Each row is a point on a tangle of strands that fork, close into loops and nearly touch. The rows are in no order.
Points whose rows are less than 125 apart are linked; no others are. Some points are linked to none.
big: [ 10  19  -4   0  33  50  55 -18  15 -17 -23 -17  56  39 -10 -39  32  14
  39 -36  33 -51  56 -14   2  -7  19  28 -25 -19  37  41  -5  -1]
dovid: [ 33 -39  11 -35  -7  -3   7  -9 -42 -32  40  22 -40 -26  20  10 -32 -21
 -21  -1 -66  26  -4 -16 -21 -32  15 -26  40  40   3  29  28  25]
Pasis: [ 32 -11 -10 -16  17 -16  60 -21 -28   5   8  49  35  10 -54  27 -37  -5
  32 -23  24  29  19  -8  12  12 -41  22   7 -38 -11   8 -44 -13]
tugob: [ 28 -18 -25 -39  18   4  33  -5 -19 -47  19  40 -15  39 -54   3  -7   8
   9 -12   2  -7  15  24  11 -41   6  52  16 -38 -17 -17 -23  -6]
zage: [  2 -16  -1 -19 -30 -32 -41  52   6  14 -23 -15 -13  18 -12  17 -31 -34
 -17   6  -7  34  11   3  -3  47   4  -9 -14   2 -52 -30 -12  48]
reb: [  9 -16  26 -37 -12  -8 -54  55   3  22 -21   3   8  18 -20  23 -23 -38
 -36  -3 -11   1 -15  29  13  41 -10 -39  -2  -4 -74 -27 -20   1]
bine: [ -6  -3  15 -20 -26 -16 -37  -2 -39  36   0   6  12  34 -28  21  -1  -7
 -14  -3 -10  -7  -6  51  -1  45 -19 -24 -18  -9  -7 -50 -54 -44]
pagi: [-13   4  25  -8 -12  24  -4 -23 -52 -22  42   2  19  58 -46 -10  -5  25
  48  -1 -19   8  20  22  -6  17 -30   3 -49  43  69 -31 -48  -4]
zub: [ 47 -26 -28  22   9   7  22   9   9 -29  48  17 -21  22 -10  -8 -17 -35
  36  -5 -22  19 -17 -29  -8 -24  14 -21  -2  38 -40  12   7  29]
vili: [-34   5  16  11  -1  42  13 -15 -30 -37  32  -6  42  62 -36 -22   7  29
  69 -11  12   5  14  17  -2  43   6  13 -75  30  73 -11 -20  -9]
Fome: [-25  34 -10  12 -19 -14 -15  -9   4  -4  20   3 -34  -8 -19   3  -7   1
 -16  24   5  29   9  -9  -3 -33 -43  55  -5  18  38 -59 -20  34]
poko: [  1  27  15 -14  11  35  15  -5 -12  -7 -28 -16  41  17  34 -11  46   4
  19 -31   6 -71  -9  18  23 -10  45 -11 -40   0  16  31 -16   2]
nazun: [ 17  -3 -21   3  12  -7  17 -14  22  22  -2   4   9 -27  52  21  -3 -51
 -14 -24 -16  14 -55 -29  -5  -1 -20 -26  20 -22 -29  22  46 -25]
gifa: [ 51  -4 -32 -10   6  27  -5  22 -26 -12  24 -11 -27  -7  25  -9  12  10
  44 -32 -44  27 -10 -40   6 -54 -32  21  16  24  14 -13  33  16]
vadif: [  1  -1 -11  43   3 -21 -28  17  10  41 -11 -22 -18 -54  42  -9   3  13
 -18  -9  -9  46 -25 -28 -18 -25  -4   5  27 -35 -26 -10  33 -38]
bopa: [ -2   9  -7   4 -18  -9  24 -31   9  15 -11  19  -3   7 -22   5 -28 -46
 -22   3  18 -18  -5  17  10 -15  19  15  -1  -6 -13 -11 -21  10]
tefat: [-23  -2  20   1   1  21  25 -12 -11 -25  -1  12  16  -6  24  18  34  55
  36   1  11  20  -4  10  14  58 -12  36 -34   4  70  32  18  -5]
bet: [-53   4  15  31   7  53  13 -36 -27   3   7 -21  54  42 -26  -8   7  30
  55 -13  37  16 -11  34 -21  58   7   5 -57   9  73 -24 -23 -51]
nipa: [-22  -4  24  18  -8  38  -3 -71   9  16  15  -2  35  21 -33 -16 -23 -15
  16 -17  53  19 -36  22 -13  34 -11  -1   2  24  17   6 -11 -82]
zev: [ -8 -15  23  15 -23   3 -70  -1 -13  35  16 -19 -12  -3 -46 -10 -27  17
   7   2  -4  49  34  10 -17  42 -49  -2  29  35   4 -30 -10 -33]
reso: [ 15 -17  14  36 -22  26 -18  34  -1   8  15 -10   7  11 -11  -3 -20 -13
  28  12   1  41 -32  -7   8  41  26 -34 -30  66 -34  -1 -18  30]
lotu: [ -3 -14  -2 -17  33  14 -16 -12  43 -44  -8 -36  14  27 -13 -15  18  20
  46 -24  31  -2   7  -6   2   0 -31   8  38 -16 -13  33  23 -36]
pesu: [-11  11 -12   5  23 -15  10  30  39 -15 -22  37  11 -14   4  24  21  13
 -51  24  -3 -35 -35  14  14 -11  11 -30   8 -59 -37  -5  -6  -7]
Mosab: [ 45  13 -38 -15  -9   2  32  12 -33  21  14  13 -25 -24  13 -21  20  11
   2   6 -35 -39  74 -44  -4   5  16 -15  15  34  30  26  29  43]
tigo: [-46   2  15  83   2 -16 -31   6  26  -9   8 -38   6 -10  -8 -16 -30  14
   6  16  41  69 -55 -18 -40  -5  23 -14  -7  22   8 -32 -28  -9]
fefi: [  2  -9 -14 -22 -17  -3  18 -26  -7   8 -32  -7 -19 -60  50  18 -16  -5
 -25   0 -11  19  24 -26 -17   8  29   6  40 -10  17  19  39  40]
vona: [ 20 -23  -8  -1  15 -21 -23   6  -5 -47  61  16 -18  49 -35   2   8  -6
  41 -10 -11  31 -33  16  -6  16 -46  16  -8   2 -16 -13   8 -43]
lusig: [ 15  12  -3  12 -12  24   9 -10   2  35 -18   1   9   2  17  14   6 -25
 -15 -22  21 -29 -53  35  33 -23   4  14 -12 -15  -9 -13  -6 -29]
Zofi: [-26  -8   0 -11 -20 -42 -16 -12  -2  78 -36 -28   1 -14   4   1 -22  -3
 -29  -9  54  21  15   3 -14  44  -7  22  -2 -44 -26 -26 -15 -48]
kebe: [ 17  -4  -4 -66  12  -7  14 -21   7  11 -20   5  -2  11  15  -2   8 -30
 -36  -8   6 -54  -1  -8  -2   8  24 -34  22 -23 -63  45  28 -48]
fideb: [ 22 -20  -5 -14   0  23   0 -11  33 -29  29   4 -33  33  20  -7  19 -59
 -15 -11 -15 -22 -49  25  -8   6  25  -8 -12  11 -37  23  54 -35]
rekit: [ -7  -3  19 -19 -14 -43   3 -17 -30 -17  27   8 -16   3  20   4  14  12
   3   2 -35  -6  -1   6  -4  12 -14   2 -32   7  31  25  11 -22]
pituf: [ -1 -10  38  15 -20  18 -48  -7 -16  15  42 -15  -2  19 -29  -9   2  14
  31  -3  -5  22   3  16   1  50 -59 -10  -8  57  38   1  16 -46]
Lak: [ 27 -20 -15  -9  27 -12  55 -42  -6 -17  22  57  23  -5 -27  21 -42 -16
  16 -13  23  46 -24 -19   3  15 -13   5  24 -22 -47  27 -24 -23]
tup: [-51  13  11 -13 -10  -3  41 -66 -39 -46  17 -19  20   5  -4 -25 -42  39
  25 -11  19  23  31 -19 -22 -52  20  53 -34   9  76  -4 -34  22]
dedam: [ 28  10   4 -35  -2  44  16  50  -9  30 -51  14  36   1  -4  21  13  36
  -2 -26  31 -36  20  20  56  45   3   6  -8 -18 -21   7 -31  36]
rovuv: [ -1 -10  34   6 -21  28 -31   4 -30 -31  52 -22 -13  34 -25 -18  -5  26
  48  -3  -8  20 -22  13   6  13 -32   8 -28  76  52 -11   5 -15]
Kefi: [ 40  18 -18 -32 -13   6  17  55 -37  64 -50   1   7  -4  17  21  11  -1
  -5 -31   2 -43  25  10  47  27   9  12 -26 -17 -23  -2 -19  40]
rirap: [ 30 -21  -1 -67  20  11  13  -1  -2 -22   7  25 -12  33 -28 -13  10 -14
 -15 -16   4 -57  32  17  10  13  25 -16  30 -12 -63  44  10 -32]
Kuv: [ 17   0 -34  30   3  -6   4  58  19   5  -3  -1 -19  -1  30 -13  35   4
 -20  16 -31 -16   8 -21 -18  -5  56 -39 -12  -3 -30  -1   3  35]
sesi: [ 14 -27   0 -41  -8 -22 -32  23   4 -20  18   8 -40  45 -43 -12   4 -26
 -23   9 -10 -27  23  33  -3  22  16  -4   8  -2 -61  -3  10 -25]
Fune: [ -4  18 -38  -4  -3  -6  26  -5  -8 -19   7  20 -32  -1  35  -8  67  16
 -24  17 -33 -57  22  14 -15  -8  35  22 -18 -25  57   3  38  -2]
Kuni: [ -6   3 -27  -2 -23 -14  31 -19 -36   2   6  -4 -19 -35  85  -2  21   7
 -32   6 -29 -33 -12  -1 -25 -19  41  -3 -17 -15  79  -3  42  16]
Vad: [-33   0   3  27   1 -15  37 -27  23  17  -6   3  14 -22  72   6   9 -16
 -33  25   8   0 -53 -18 -26  19  46 -41 -46  -8  -4  22  16 -16]
Sef: [-46  23   4  54  20 -30 -27   2  36 -15   9 -28  11  -2   5 -12  36  46
  29  26  16   3 -16  -9 -13  17 -44   0 -20  -8  47  -4  20 -30]
misav: [-10   9  11  17  -6 -16 -37  29  11   7 -16 -22 -43 -53  45   6  -8  -3
 -55  23 -37  40   5 -14 -36 -53  14   2  25 -23  12 -34  19  40]
fer: [ 52  33 -30  -1   7  25  62   6 -29  12  -8  37   9 -13   1   1  20   4
  14   0 -14 -46  60 -25  25  -6   6   2 -11  12  33  18  -7  62]
divo: [  3 -12 -20 -46 -12 -47  -9  19 -20 -60 -10 -36 -46  14  25  -3  -5   3
 -13  -2 -32  24   1 -23 -43 -55  52  17   1 -28  -8 -26   0  35]
Tazu: [ 15 -10 -14   0  11 -22 -18  16  13  -8  15 -10  24  43 -24   5   1 -18
  59 -25  11  14 -18  -8   7  50 -62 -16 -13   0 -23  -2   2 -16]
rog: [  9 -11  17 -25   4 -15 -19  -3  19 -42  26  14 -30  24  16  30   8 -66
 -31  -6 -30   3 -60  40  -6   2 -10   5 -14 -16 -19   2  41 -26]
vifi: [-13  -2  20  55   5  22 -30  60   3   1   4  -8  17  12 -22 -11  16  22
  16  33  13  19 -35   0   3  33  42 -57 -32  46 -28 -15 -36   5]
Tozof: [ 19 -10  -6  11  20  39 -39  21  17 -49  17 -40 -34   3   9 -25  24  17
  33 -12 -19  19 -31 -21  -8 -62  -9  14  32  22  -3 -10  48  -9]
vuzo: [-50   4  27  38  -7  39   2 -71   2   4   2 -27  40  14 -25 -11 -21   9
  37 -13  59  32 -20  16 -18  33  -9  15 -12  27  71  -6 -11 -39]
rifa: [ 31 -19 -20  -3   4 -13  -6  42   9  26  18  31 -51  -9  -4  18 -39 -79
 -46  -5 -48  36  -8   3 -17 -31   9  -9  18   6 -50 -17  36  24]
galiv: [  1  18   9 -21  -2  34  -6 -30   4   7 -12  12 -25 -39   9  21   5 -15
 -26   4 -18 -24  16  13  25 -36 -41  31  46  12  39   4  46  18]
gotob: [  4  -9  21 -36 -18  14  -3  -2 -15  20 -18 -25   2   5  29  16  28  18
  20 -33  11   3  18  15  16  48 -19  49 -20  -5  36  28  23 -16]
dobup: [-45  -3  16 -15 -11 -23  28 -35 -28 -19 -11 -22  41   9  21 -30 -13  22
  32 -13  11 -17  28 -12  -9   4  49  -5 -57   1  22  30 -27  11]
sifo: [-15   7  15   8  -5 -24 -32  16   2  75 -41  13  -8 -60  16  24 -34 -45
 -59  -7 -19   8   0   2  13   8 -39   2  31 -21 -30  -5  34   1]
rute: [ -5  11  18  29 -27   1  -3 -21   1  71 -16 -40   3 -33  27 -28  -7  -4
   2  -5  20 -28  33 -17  10  10   4 -21  -2  46  18  34   8   6]
muzar: [ 24  33 -16   1  -3   3  38   1 -26 -12   5  13  10  30 -29  -9  -6 -13
  40  -2  -9 -28  19  -8  23 -54  -1  26 -43  14  19 -26 -48  50]
beza: [  8 -23   6   6 -26 -17 -42  17 -21  66   7   8   5  -7 -44  -7 -37  10
   1   5   1  48  32  -1  -7  56 -26 -19  18  15 -48 -24 -34 -27]
zom: [ 26 -30 -33 -12  23  63  39  19  39 -37 -19  28   7  -3  18  10   4 -12
 -19  18   0  17 -23 -10  -8  -7  79 -37  29  -9 -47  14   6  46]
zeziv: [-39  33 -17  21  24 -32   5  26  37 -23 -26  26  15  -4 -10  13  31  30
 -30  47   2 -47  10  12  11  -6   4 -10  -3 -45   6 -19 -21  31]
tadi: [ 40  -2 -28 -26 -10   3  70 -29 -36   7 -30   4  20 -18  10  -7 -30 -12
  24 -18  13   2  32 -41  -5  -7  46  -1   7 -10  -9  29 -18  42]
zube: [-14  -6   2  33  13   3 -48  82  63   8 -26  -8  -5 -15  -5  12  -4   2
 -42  25   0  26 -24  12  -3  -3   2 -30  14 -39 -64 -31   7  15]
kada: [ 43  10 -47  35  36  33  59  -3  15  -5  16  46  26 -21  13 -21  32   9
  16   4  -5 -34   7 -43  -4  15  28 -46  19  -4  -4  44  19   2]
sur: [ 31 -31 -10   1  12  16  24  -9  15   5  19  47  11  -7 -54  17 -64 -33
   5 -15  40  28  -3  -4  24  21 -44  -3  44  -2 -65   0  -3   9]
tiboz: [ 19 -22  -9 -11  10  -2  -6   1  -2 -19  31  44 -35   0 -52   8 -10   7
 -19   6  -8  15  14  28   7 -25 -18  39  47 -24 -32 -17  10 -27]
vaka: [ -4  -3  12 -34 -29 -19 -17  27 -25  43 -58 -28   2 -25  38  16   4  14
 -12  -8  20  -2  23   9  15  45  23  13 -14 -15 -15  -7 -16  40]
Lave: [ 29 -35 -24 -29  10  23  47 -15   0 -51   2  35  -6 -11  21  20 -19 -27
 -15   5 -19  37 -18 -11 -27 -18  61 -11  35  -5 -20  15   7  51]
pon: [-10   7  12  13 -13 -13  10  -3 -19  18  -3 -13  36  19   2 -20  -4  10
  44  -5  13 -24  21 -14   8  23  10 -26 -55  29  14  17 -39  12]
Neb: [ -1   8  -1   2  33 -14   7   3   9 -14  -2  43  15 -28  -5  39  20  22
 -16  10 -16 -10 -32  19  27 -22 -43   2  29 -51  -6   4   6 -24]
Labif: [  5 -12  19 -70   7  -5  10 -28   7   3 -39  -3  22 -11  11  30 -34 -39
 -29  -9  18 -15 -21  -5  13   0   4 -30  41 -25 -62  35  -3 -11]
luma: [-26   2  -1  45   5  24 -28  35  53   3 -27  13  19 -17 -38  17 -12  29
 -30  29  36   8 -20  19  16  25  -6 -20  26 -23 -32 -37 -18  11]
sok: [ -6  13  13  12 -13  49 -32  -6  21  -8  -3  -4 -48 -31  10  -8  32  10
 -38  25 -14 -28  17  31   6 -20  19  24  32  34  29  -7  48  15]
Zusi: [-12  -2   4  49   4 -28 -30   6  26  -6   3 -17 -12 -30   8   3 -26   6
 -18   4   8  73 -40 -22 -31 -26   4  10  21 -13 -13 -18  -6 -16]
gos: [ 15  20 -12   7 -19   9 -10  10  -5  63 -27 -19  -9 -12   9  10  -4 -15
 -10 -31  16 -16 -18  25  33 -35 -34  50   3 -18  18 -39   7  -2]
rukel: [  2 -15   3  14  34   0  33 -51   5 -33  36  52   7 -26 -13  16 -13   0
  17  18   1  26  -6 -14   7   3 -30  -3  41   4  -2  40  13 -10]
div: [ -3  15 -11  -8   4 -60  29 -23 -13   8   9  44 -28 -39  -6  41 -24 -40
 -54  31 -36   6   8  -4 -14 -18 -10  -1  30 -14   3   8   8  22]
Tig: [  4 -11   3  -2  16  17  10 -18  34 -13 -12  16  43   4 -61   6 -47 -14
  21   4  51 -16  24  -3  23  18 -42 -36  44   3 -36   9 -26  27]
Delu: [-17  10  28   3  -7 -44 -33   6  -2 -34  18   0 -12   9  24  29   7 -23
 -16   8 -29  11 -51  24  -6   1 -21  -4 -34  -3  22 -18   0  -2]
beko: [  0  16 -48 -12   7 -30  17  24  21 -18 -15 -12 -18   6 -13   3  -2   1
  27  11   0   8  42 -47   1   0 -23  22   9 -15 -10 -12  13  61]
Tirul: [-44  24   2 -15   3  -8  26 -38 -29 -32  -4 -14  -1 -36  15 -10   0  65
   2  16  -4  13  27 -32 -16 -82  -4  39   8 -10  67 -17 -31  29]
Raza: [-52  27  -7  50  13  -1  -7   5  49  -2 -18  22  31  -9 -47  -1  15  47
 -20  48  32 -32   7  25  13   5  -6  -5  13 -35  13 -28 -28  -4]
rerif: [-21  12  17   8  14 -18  12 -18  31  18 -29  -2  24 -41  67  30  13 -29
 -43  21 -14 -10 -53 -11 -12  -5   3 -60   1 -24 -12  33  17 -16]
Vubag: [ 16  -1 -13  28  18  30  57 -52  23  -1  20  55  13 -33   2  -1   7  -8
   5  16   6  -9  -4  -6   8  23  -1 -13  22   6   1  46  30 -19]
laten: [ 64 -21 -59  -2   6   1  20  34   0  15  24  11 -34  10   5   2 -28 -78
  -3 -17 -41  20 -13 -30 -17 -42  12 -21  17  13 -40 -16  32  41]
sisu: [ 35  -2 -35  16  38  29  26  30  34 -17   7  36  10  -4  12  -5  23  -6
 -19  16 -17 -37  -4 -19   4   1  45 -61  24   4 -40  30  11  27]
dep: [  7  -8   1   2   7  12 -13  -4  -7 -44  48  20 -32  40 -16  -1  39  15
  18  -4 -14  13 -33  43   2  -7 -21  58 -25  -3  33 -21  20 -52]
Pap: [-15   3  14   3 -18  42 -18 -19  33   0   9  11 -17  38 -13 -26  37 -14
 -34   8  29 -56   1  56  14  43  39   8 -19  19  -4  10  23 -43]
Zas: [-23  -1   4  17   6  -7 -15   1  19   5  20 -44  -5  24  -6 -34  36  51
  35  -1  11   1  38 -18 -15  -6 -36  25 -10   7  52  20  20 -47]
pef: [  3 -18   6 -38  13 -44  -7  -9  -2 -17 -21 -10   4 -11   0  17 -28 -12
 -11  -7  -3  33 -14 -23 -18 -12   6 -16  42 -31 -54  25 -11  -8]
rize: [-29  -8  16 -12 -22  -5  14 -49 -35 -12  -3 -45  16  18  21 -31 -32  15
  29 -36  34  18  -5   3 -18 -25  42  42 -38   5  43  -1 -28  -4]
Geke: [  4   1 -17 -25 -25 -17  16  15 -35 -26  12 -13 -39  -8  34 -22   7  40
   1   7 -38 -11  46 -36 -16 -15  32   6 -12  20  33  11  14  46]
kunol: [-18  15  19 -28  -5 -42 -28  10 -20  -6 -19 -23 -27 -51  28  23 -20   0
 -41  21 -36  18  19 -28 -18 -65 -20  -4  36  -4  16 -21  -8  45]
Zur: [  6  17  -5  23   7  21  -9   5   5   5  15  -1  33  34 -40  11  -4   4
  59  -3  19  11  -2   0  23  29 -76   0 -12  19  31 -27 -25  13]
zep: [-11  -5  17 -41 -25  -6   3 -34 -14  84 -36 -12  23  14  21  -2 -10  -5
 -29  -3  56 -20  10  10   5  54  14  -8 -29  -8 -35  -6 -25 -66]
pepo: [-11  28 -10  -2  11 -28 -12  27  10  -3  -7  17 -26  -7  23   2  74  34
 -38  17 -27 -55  32  20   0  17   2  14  -7 -39  20  13  31 -19]
Tene: [ 16  -5  -1 -16   0 -10 -21  -1   5 -33  31  -3 -30  60 -43 -22   4 -40
  10  -3 -15 -40   8  23   5 -37  -3   5  -5  21 -16  -8   1 -10]
miz: [-10  -5 -11  10  26  35  23 -14  42 -25   1 -31  19  42 -25 -40  31  31
  43 -16  36 -15  51 -20  -8  -9  -7  43  10 -10  31  29  16 -33]
Zoz: [-18  -1 -15 -39 -16 -23  10   6 -31 -51 -15 -42 -21  26  27 -25   6  26
   9  -5 -15 -19  21  -9 -22 -51  71  25 -32 -13  22 -18 -17  41]
badiv: [ -8 -12   1  10 -18  -5   5 -21  -9  72   2  11  20   2 -51  -1 -26  15
 -12   0  37  24  33   9  -9  40 -20   1  12 -18 -11 -18 -43 -59]
sano: [ 54 -20  -5   8 -15  33   0   2 -39   5  39 -21 -15 -18  53 -15  -6  -5
  26 -44 -48  14 -46 -29   0 -34   2 -23   6  45  21  27  53 -13]
zurep: [-45  27  16  64  13 -24 -26   9   0   8  18 -28  39  12 -14 -20  10  26
  52  15  14  -3 -35  -5  -6   1 -24 -40 -44  21  39 -21 -29 -24]
Budu: [-37  13   9  33 -31 -10 -36   4   9  54 -28 -43   9 -17 -13 -16 -20  24
   7  27  37   1  51  -5   0  27 -12  -7   0  30  21 -34 -38  47]
tof: [  5  -6   6 -25  -1  50  11   7  16  -3 -52  -5  55   8 -28  14 -20  25
  23 -14  60  -3  14   2  34  49  -8  -6  16 -10 -25   6 -36  34]
Nudi: [ -6  -3  -4 -49 -14   5  18   5 -13   8 -52 -14   1  -5  33  12  33  35
   0 -12  27  -9  42  11  11  45  28  51 -10 -30  25  19   4  24]
zimap: [  9 -16  18 -50  12  14 -47  10   0 -58  17  -8 -43   2  -5   7 -10 -19
  -3   2 -33  24   8  -3  -1 -47 -37  19  44  25 -18 -15  24  39]
Vufo: [ -7  -2  13 -18   9  26  16  -4  11  20 -25  28  55  17 -61 -22 -17  38
 -14  13  46 -37  48   5  15  35  33 -36  10 -10 -56  11 -57 -24]
lifur: [ -3  -8  11  10   6 -24  35 -31 -21  51  -1  17  55   3 -49  13 -24   9
  20  -4  22  18  41 -13   0  23 -46  -1   9 -26  16  17 -49 -44]
bel: [ 35 -32  -1 -24  30  22  15   4 -22 -36  23  53 -18 -41  21  37  -8 -23
 -13  15 -55  26  -5  -7  -3 -15   2 -30  57  17 -14  24  29  48]
gopo: [-19   2  -3  21 -18 -30  55 -34 -23  19   5  19  -4 -42  76  15  -9 -15
 -39  15 -20  -6 -31 -11 -23  10  38 -28 -38  -1  38  20  10  17]
lim: [-13  13  18   8  -7 -43   1  -9  -9  48 -13  46  -6 -58   1  48 -34 -34
 -75  22 -15  10 -12  15   8  -1 -15  -9  23 -24 -18  -7 -12   4]
fivit: [  9  25 -36  43  12 -15  61 -28 -12   3  18  35  13 -23  -1  -5   2  13
  18   8 -18  -9   6 -30  -6 -47   6   1  -4 -14  28   3 -13   7]
Zores: [ 21   5 -27  41  12 -18  -2  10   6  35   2  -8   3 -36  41   7  -8 -19
  24 -37 -21  47 -43 -41   0 -20 -49   8  13 -11  -7   4  41  -7]
let: [-11   5   9  47 -24 -23 -21  -2   1  82 -18 -41  -1 -53  18 -15 -23  11
   9   5  26  21  29 -38  10   5 -20  -9  11  33   6   1  -7  26]
vinu: [-12   5  23  12 -26   7   0 -25  -5  86 -25 -31  25 -16  41 -29  -9 -12
  -6  -4  45 -27  -2  -8   7  26  31 -31 -37  29 -19  15 -21 -34]
fibeg: [ -8  -2   6  12  14   8 -31  58  41  -4 -43 -10 -11 -39  34  27   1   4
 -49  16 -18  39 -36  10 -17 -36  19 -10  26 -47 -31 -29  15  28]
zozak: [ -6  19 -13  -3   3  14 -15  20  32 -12   0  15 -32   7 -30 -14  39  19
 -38  26   3 -56  51  31  17   5  -3  26  19   2   5  -8  23  14]
rup: [  2  -6   9  -4   4  30  -4   7  31 -27  25  38 -21  31  -1  -6  41 -20
 -39  23 -10 -45 -31  51  12  25  41 -15 -27  11 -31  15  25 -32]
bor: [ -2  -1  13   6  26  -9 -11   9   2  12  19  36  -2 -13 -49  12  13  34
  -9  20 -14 -11  36  14  22 -12 -63   6  46 -15   3   4  -4 -36]
lon: [ 13 -16   2  -4 -20 -29 -29  60  -8  37 -18  -6 -37 -19  17  13 -38 -52
 -31  -6 -41  55   6 -10 -13   9  10  -2  -5   9 -50 -19  20  49]
gan: [-16  18   1  23 -11  27  -9  -3  13  -7  13   7  -8   5 -37   1   1  14
  20  28  10  10  13   3  18  -1 -46  31  -5  38  42 -32  -7  28]
kuden: [ 20  35 -15  -1   5 -18  34  20 -21  26 -18  20  21   2 -31   4   2   1
   4   9  -7 -54  44  -7  31 -28  -9  -3 -12 -12   3  -4 -49  43]
Daz: [ -3  -2   7   4  21  43 -16 -26  41 -17  -2  -4  -3 -19 -10   4   9   6
  10  -8  19  -5  -1  12  22  -6 -57  28  61  -4  12  20  52 -20]
Kozuv: [  9 -26  -6 -47  19 -45 -18   1  -1 -63  -1 -12 -34   1  14  10  -7 -11
 -23  -9 -30  40 -10 -15 -44 -40  18  10  44 -47 -35   6  17 -14]
godub: [-50   4  21  15 -15 -52 -55  -5  31  -3  -7 -45  -4   7   8 -10   9  10
  -3  17  21  10  14   1 -30  43 -28  -9 -11 -17  10  -7  11 -30]
nobe: [-18  33 -19 -14 -17 -15  11  -2 -20  -1 -14 -10 -37 -34  14   5  -1  24
 -24  21 -15   5  24 -23  -7 -70  -2  41  12  -3  41 -42 -18  54]
Bak: [-11  -7   1  24  31  27 -25  11  54 -62   4 -40   2  29  -6 -24  29  14
  38  -7  22   3 -45  -4  -9 -11  10  -8  14   4 -18  15  31 -26]
kegu: [ -4 -10  18  10   9  19   2 -16 -24 -23  30 -12  14  32 -10  -8  26  30
  43 -22  12  25 -54  25   0  -2  -3  37 -34   4  39   1  -5 -69]
golet: [-49  13  15  25 -15 -14  -7   0  -4  30 -31 -24  41  -1  10 -20   1  31
  17  21  41 -20  39  -2  -1  57  27 -26 -44  20  22  -5 -52  39]
kasi: [ -7 -14  24  10 -14   6  13 -23 -38 -17  16 -17  18   2  25  -8 -21  23
  35 -31  17  45 -65  -9  -7  -3  32  10 -36  18  16  13 -21 -32]
Riru: [-13   4   5  33   5  -6 -19  57  14  -4 -20 -23   4   1  17  -9  18  13
  -2  32 -14  -6 -10  -6   0 -13  50 -47 -27  23 -16  -2 -28  51]
tifo: [ -6  17   4  -3 -12 -21 -44  19   5  45 -27 -28 -25 -23  27   9   3 -36
 -29 -20 -13 -13 -11  15  13 -20 -36  26   8 -20   0 -20  35 -10]
gafo: [ 28  -3 -12 -31  16  11 -19  23   2 -60  38   1 -45  36  -8  -8  23 -29
  13   8 -44 -34   9  -2   5 -58 -10  -4  13  33 -10  -9  18  30]
Sos: [  1  15 -20  18   4 -45  31 -16  -3 -10  24  55 -14   5 -32  27 -28 -37
 -35  28 -20   6 -10  11   3 -25   1  14  -5  -7  -5 -27 -29  32]
Faru: [-19  12   4   9  -2 -34 -56  33  33  14 -15 -26 -17 -11  11  -3  21  -1
  -3  -4  -8   5  18  -9  -2  28 -57  18   7 -24  -2  -7  50 -20]
vafev: [ 17 -16  -7  23  -6  -3  -5   2  18  -5  21  -4   9  21 -18 -11 -25 -27
  37  -5   8  29 -15 -19   8  18  -8 -14 -10  34 -34   7  -7   7]
fogi: [ 38   8  23 -29   0  38   9 -19 -18  -6 -13 -23  26  16  28  -6  18 -19
  34 -44  -1 -51 -23   9  26 -22   7 -13  -8  15   5  43   2 -15]
botep: [-11   4  -5 -48  22 -25 -32   2  13 -67   3 -18 -39  -4 -10  12  -6   6
  -8   8 -15  30  17 -23 -22 -57 -40  33  55 -28 -13 -21  22  17]
vobaz: [ 11  -6  14 -22 -26   6 -51  54 -19  37 -19  17   3   9 -27  28 -10   1
 -44  -8  -8  -9 -25  57  28  20 -19  -3  -5 -33 -40 -65 -31 -17]
zalo: [  9  34  22  -2  38  36  27   9   2  26 -23 -18  59  28   5 -30  63  31
   8 -34  18 -79  51   6  16   2  21   5 -21 -14  33  55 -26 -16]
duk: [ 62 -10   4  -8 -10  52  13   8 -45  12   3   1   5 -18  47   4  16  -3
  25 -39 -34  -1 -39  -2  22 -13  25 -12  -4  29  -2  30  20  -2]
ropob: [ -6   6 -15 -32 -18 -27  25  -6 -36 -42   8  -3 -14  46 -16 -20 -12 -14
  22  -1 -19 -21  27   3  -5 -39  57  25 -49   6   3 -24 -39  46]
kepo: [ -2   1  13   0 -26 -16 -13  13 -21  33  10   3   1  21  -7  -6  16   1
   5   4  -2 -13  12  22   9  53   2  -6 -44  19   6  -1 -25 -16]
mos: [-13 -10  23   5 -14  52  -3 -50  35   5   3 -17   4  20  -5 -30   6 -14
   2  -8  43 -18 -22  21   2  23  23  11  -7  27  -4  30  23 -65]
Los: [  2 -14  17 -36  -8 -25  20 -26 -25 -56  29   8 -16   7  30  10  -5 -22
 -18   2 -52  -7 -27   8 -20 -29  38 -20 -13   9  16  28   8   9]
Sus: [-53   9  25  84  -5 -18 -40  -9  -3  17  21 -47  10  -6 -18 -45 -13  33
  19  21  37  33 -30   2 -31 -12   9 -22 -22  26  35 -38 -27 -47]

A fork is a point with three links, a tip a point with one. Leave the first point through the second and follow the links. Name the first fork or tip that comes.
poko; fogi | lotu
pon; golet | badiv
fibeg; zube | tugob
laten; rifa | kepo
Daz; galiv | Sef
kebe; rirap | Kozuv
Tig; tof | tefat
Nudi; vaka | Lak
gifa; sano | miz
